Each row is a point on a landscape with many valleys, with its height.
From any point a ball rolls to the lowest of the 2 points nearest to it. It stops when none of these is lower. Distance is the straight distance between rows; heights are no part of it.
K204 (h 30.6): [ 54 124 150  99 179 129  92 120  57 117  57  92 159 138  97 114 131 113
  47 143 151]
K422 (h 45.5): [ 85 155 151 117 155 143 143 123  73  84 105  86 141 119 120 139 144  69
  56 165 136]
K344 (h 52.4): [134 167 144 114  85 133 126 123 103 112 122  76 162 132  82 148 124  92
  81 137 150]
K622 (h 57.1): [132 149 139 153 130 142 109 120  91 139  80  63 191 140 101 136 104 136
 105 154 131]
K845 (h 43.8): [128 145 152  65  26 150 143 131 118 107 110 133 159 192 114 103 109 119
 145 115 180]
K282 (h 62.2): [104 152 147 100 163 178 102 147 105 160  86  73 164 109 135 130 139  96
  95 123 115]
K70 (h 37.0): [151 100 104 137 174 115 155 137 124 101 122 158  98  71 145 125 186 121
 119  96 116]
K388 (h 58.6): [127 205 144 107 102 172 126 143 123 120  68  75 165 122 132 135 151  50
 113 138 144]
K14 (h 39.5): [126 166 127 131 147  60  91 110 191 154 189 203  65 141 159 149 113 130
 150 141 128]
K779 (h 55.9): [127 166 140 118  85 178 162 151 132 117  96  75 166 118 144 141 159  58
 146 130 139]
K37 (h 47.7): [163 104 111 138  88 124 141 132 165 127 178 204  77 121 135 132 150 147
 161 128 121]
K93 (h 39.7): [ 98 127 126 160 169 136 161 141 151 101 126 101 137 103 135 113 130  95
 159 111  89]
K462 (h 34.3): [140 114 128 144 173 126 105 118  99 132 139 119 136 122  99 111 120 175
 103 122 104]
K950 (h 41.9): [128 111 113  91  67 146 124 143 158 132 175 201  95 176 165 107 119 139
 170 150 140]
K677 (h 25.9): [131 130 109 141 173  96 104 112 154 169 172 161 104 127 146 129  97 171
 136 141 122]
K92 (h 46.0): [149 152 143  85  12 166 116 132 119 113 103 126 169 190 142 139 110 135
 181 133 173]
K220 (h 55.5): [161 171 131 137  60 132  92 136 130 165 112  76 160 146  93 113 103 142
  76 148 158]
K301 (h 39.2): [103 152 130 128 158 143 136 108  72 109 108  91 158 130  91 106 149 114
  68 133 117]
K302 (h 56.1): [178  94  88 149 139 121 129  98 129 121 155 162  93 106 136 131 143 159
 123 142 136]
K945 (h 23.1): [ 72  83 134 123 173 137 154 149  66  99  90  93 122 119 127 114 143 122
  92 135 158]
K317 (h 3.2): [121 152 137  88 151 113  89  98  81 119  72 117 128  95  76 104 167  85
  28 126 138]
K552 (h 59.8): [145 150 139 107 123 150 103 128 120 159 105  83 160 113 102 114 134 115
 105 114 111]
K880 (h 54.9): [149 152 125 148 107 157 118 128 112 130  99  51 184 126 141 159 109 131
 143 149 130]
K608 (h 46.3): [166 124  92 141 145  80 151 103 170 113 149 198  94  89 132 144 146 141
 159  93 112]
K497 (h 28.9): [114 150 129 145 158  92 121 113 182 159 182 148 118 136 161 149  72 147
 170 148 117]
K428 (h 30.9): [149  94 102 119 197 125 122 113  86 108  99 164 135  70 145 146 182 141
 105  93 118]
K130 (h 29.3): [109  80 140 151 167 125 169 132  97  93 120  95 117 115 136 119 153 128
  93 139 128]
K913 (h 64.7): [108 156 146 111 152 174 135 154 132 133 120  86 155 105 153 144 143  88
 136 107  91]
K940 (h 40.1): [ 73  87 143 194 182  67 152 123 151 106 152 158 108 142 136 139  81 155
 171 142 114]
K433 (h 41.4): [139  78 112 154 143  88 169 126 153 103 122 174  89  62 148 130 182 117
 140 100  89]
K612 (h 24.5): [168 118  85 129 165 123 119 102  74 105  84 150 131  89 123 139 193 137
  73  98 134]
K483 (h 52.9): [157 165 130 123  36 139  78 135 125 157 122 112 150 179 125 120 101 138
 113 153 152]
K457 (h 49.4): [110 158 157 103 119 149 125 119  97 120  97  66 152 114 106 153 136  71
  60 150 144]
K732 (h 50.4): [194 112  95 117  82 130 149 137 135 112 151 203  95 118 114 127 170 134
 130  97 131]
K231 (h 35.4): [108 171 154 164 144  47 125 115 206 133 174 191  62 135 167 155  85 117
 159 166 129]
K432 (h 34.7): [185 114 122 104 119 131 112  92  97 132 114 136 129 108  74 125 160 143
  71 125 123]
K972 (h 14.6): [146 174 136  75 107 129 113 115 110 111  99 119 121 110  90 106 162  67
  48 114 157]
K470 (h 48.9): [123 126 136 156  83 153 168 144 174 114 126  93 150 117 155 146 129  98
 197 133  94]
K649 (h 32.0): [120 148 156 159 124  78 139 125 211 143 192 158  87 142 155 166  78 122
 177 152 121]
K81 (h 51.3): [135 177 156  75  45 130 140 142 113 117 105 104 148 149  90 133 148  74
  82 115 162]
K815 (h 12.3): [117  70 132 150 188 105 154 124 130 120 150 126 118 106 135 139 115 154
 149 132 124]
K298 (h 50.1): [147 165 134 134  55 154  48 131 159 183 130 122 153 156 134 137  98 154
 147 159 124]
K669 (h 43.4): [142 124 133 107  99 155 163 146 133 134 147 114 137 130 111 137 145 115
 122 118 111]
K465 (h 53.2): [203 113  89 134 101 115 145 112 107 116 129 164 108 110 120 124 169 148
  98 111 150]
K421 (h 17.1): [114  65 103 145 197 112 148 121  87 121 124 140 121 119 126 131 135 174
 134 108 138]
K650 (h 34.6): [159 131 118 102  83 143  97 116 127 153 151 128 125 143  92  91 121 153
 105 125 113]
K656 (h 20.6): [144  82  94 150 194  74 130 101 100 121 129 170 109 113 150 142 126 194
 137 108 137]
K577 (h 54.4): [111 123 133 156 165 123  74 110 134 159 138 112 143 144 139 137  73 184
 165 145 128]
K169 (h 42.1): [146 129 127 118  43 141 161 157 147 121 160 141 116 169 132 100 124 120
 143 146 152]
K749 (h 14.2): [ 67  68 102 117 216 128 142 153  70  88  66 177 107 113 160 134 185 133
 122  92 137]
K618 (h 61.2): [ 72 138 141 126 169 159 127 138  65 109  57  56 177 139 140 150 134  96
  98 149 147]
K234 (h 48.2): [148 147 149  88  75 142 172 156 116 124 121 109 135 138 110 134 157  71
  86 119 136]
K321 (h 34.2): [100 117 140 111 162 138 102 115  72 129  82  97 155 119  82  96 121 128
  56 127 124]
K831 (h 12.7): [ 81 111 156 131 225 104 144 149 117 130 125 114 149 107 126 148 106 139
 159  92 117]
K467 (h 29.8): [152 116 107 134 119 111 117 119 150 160 175 125  94 147 153 112 109 169
 121 154 116]
K941 (h 45.7): [125 108 151 111  56 150 165 154 178 118 140 127 134 146 146 130 137 104
 199 107 118]
K828 (h 59.4): [ 98 126 147 139 162 144 136 154  79 124  91  60 186 134 119 148 121 128
 103 139 128]
K233 (h 23.3): [131 111 113 164 195  51 119 102 143 141 154 182  90 111 147 136  85 179
 146 118 129]
K74 (h 36.5): [134 107 141 124 143 138 174 145 105 107 138 104 116 101 115 137 162 106
  91 128 115]
K3 (h 35.1): [122 141 148 152  97  97 147 131 208 138 164 130 114 128 166 162  84 113
 214 154 127]
K582 (h 42.2): [153 137 132 123 119 154 125 129 148 152 154  94 148 126 123 146 105 131
 163 127 114]
K407 (h 53.1): [134 100 125 159 117 139 165 162 154 111 138 146  97  93 114 107 158 104
 134 118  99]
K837 (h 45.1): [132 125 127 119 101 121 124 127 178 135 197 186  72 146 151 134 113 132
 172 134 120]
K696 (h 38.6): [ 91 113 148 189 182  55 133 115 189 114 169 182  84 137 150 150  77 132
 168 167 133]
K69 (h 19.2): [ 85  59 109 117 203 102 152 151  64 107  91 157 108 126 126 123 156 174
 126  84 154]
K451 (h 38.5): [139 146 100 112  67 139 117 153 148 163 172 164 114 170 144 109 109 144
 134 145 141]
K735 (h 47.1): [113 127 142 136 126 112 165 123 193 111 160 144  96 113 115 119 126 103
 176  96  75]
K662 (h 46.1): [158 152 127 116  52 173 114 122 146 129 133 103 157 167 144 135 118 127
 189 143 146]
K783 (h 42.0): [ 92 116 134 202 159  91 154 133 185 111 146 122 132 126 149 150  81 128
 194 144 104]
K25 (h 41.7): [148 141 129  66  41 144 122 119 115 118 120 147 139 174  82  85 120 120
 111 119 179]
K313 (h 52.5): [148 148 125 149  94 152 145 136 135 117  97  67 164 123 159 153 138 108
 177 139 130]
K549 (h 38.4): [132 120 138 138 166 145 120 139 122 133 156  89 162 116 131 122 111 155
 143 118 111]
K718 (h 44.3): [143  88 101 169 173  62 163 103 157 107 132 178  86  83 142 151 147 155
 152  95 103]
K973 (h 39.0): [125 167 119 152  88 137 116 130 188 144 163 136 126 162 173 159  98 139
 217 146 131]
K28 (h 42.5): [129 160 123 117  76 138  75 146 176 169 167 150 126 167 182 143  93 138
 194 154 142]
K629 (h 4.9): [166 147 123  77  73 127 105 109 116 124  95 136 117 129  76  82 161 105
  61  97 142]
K108 (h 29.5): [177 124 111 129 130 134  94 103 116 151 143 135 128 116  92 119 124 158
  90 141 122]
K737 (h 52.6): [141 152 119 153 114 150  67 114 142 176 143  95 159 152 142 136  84 166
 150 165 109]
K924 (h 20.1): [ 56  90 119 137 218 148 154 151  86 107  91 155  90 107 158 114 165 107
 105 124 124]
K206 (h 57.5): [138 141 152 125  73 126  83 124 124 162  84  69 167 120  88 112 119 133
  67 124 128]
K9 (h 55.0): [160 142 115  84 107 147 137 148 113 139 139 162 115 132 102 105 173 126
 112  69 108]
K728 (h 55.8): [106 107 127 164 147 142  74 103  99 154 111  94 171 150 109 114  75 193
 134 154 136]
K133 (h 48.4): [150 131 117 122 152  90 151 105 170 136 170 174  99 119 118 129 117 132
 172  93  93]
K798 (h 51.1): [152 137 114 105 153 129 145 121 142 143 158 148 112 108 105 124 146 133
 132  78  91]
K212 (h 27.4): [ 71  97 144  97 180 137 122 130  40 113  59 130 127 138 105 109 141 126
  66 126 178]
K211 (h 14.7): [131 129 103 109 171 114 121  81  58 101  59 135 133 101 107 116 177 114
  39 126 143]
K566 (h 45.8): [154 123 115 161  77 137 164 133 134 112 160 115 106 141 130  95 135 125
 108 158 143]
K300 (h 50.2): [149 102 127 134  76 143 154 152 169 111 168 174  86 125 122  96 146 113
 162 119 114]
K819 (h 34.5): [146 152 106 121 110 128  80 129 159 193 165 148 110 162 160 126 107 153
 124 172 132]
K397 (h 8.0): [107 100 157 144 185  86 133 129 136 141 160 123 127 114 132 149  82 163
 176 113 132]
K750 (h 38.9): [152 134 122  80  44 164 102 110 132 141 146 149 128 183 103  79 102 139
 136 128 150]
K102 (h 41.8): [160 124 128 101 141 128 149 109  95 114 128 126 117  98 115 120 177 100
  57 115 116]
K747 (h 43.0): [134 129 132 126  45 161 134 149 160 108 145 136 140 175 164 134 110 125
 213 131 151]
K938 (h 34.4): [102 130 128 133 204 161 150 140 109 119 121 118 131 105 123 108 140 109
 124 109 106]
K967 (h 27.3): [ 91 126 126 118 207 158 128 146  81 117 102 127 117  96 148 114 156  88
  75 128 111]
K127 (h 17.8): [ 57  84 157 140 227 117 157 174 104 109 110 140 126 117 134 141 143 129
 160  94 131]
K311 (h 57.6): [140 151 120 154  79 144  81 104 132 176 105  93 165 149  91 119  79 156
  88 175 124]
K361 (h 43.5): [ 92 110 141 153 179  95 162 125 171 103 134 131 106 103 134 122 142 109
 160  94  86]
K340 (h 46.6): [121 172 124  93  39 156  56 145 154 165 137 157 136 186 161 135 103 161
 157 163 136]
K343 (h 43.9): [100 120 136 186 155 115 133 127 147 120 131  96 158 131 161 159  83 150
 203 148 135]

Where does a ball stop that starts at each point below?
K618 | K945
K388 | K945
K735 | K749
K344 | K945
K133 | K317
K828 | K747
K92 | K108

Call two points neighbours if one is among the 2 nearest of the other. Go from one point of each pair to the other, from neighbour to neighbour, staying as low as possible. Name the highest point that can't be avoided.
K747 / K749 | K662
K317 / K108 | K432
K629 / K317 | K972
K945 / K629 | K102
K317 / K649 | K566
K397 / K749 | K69
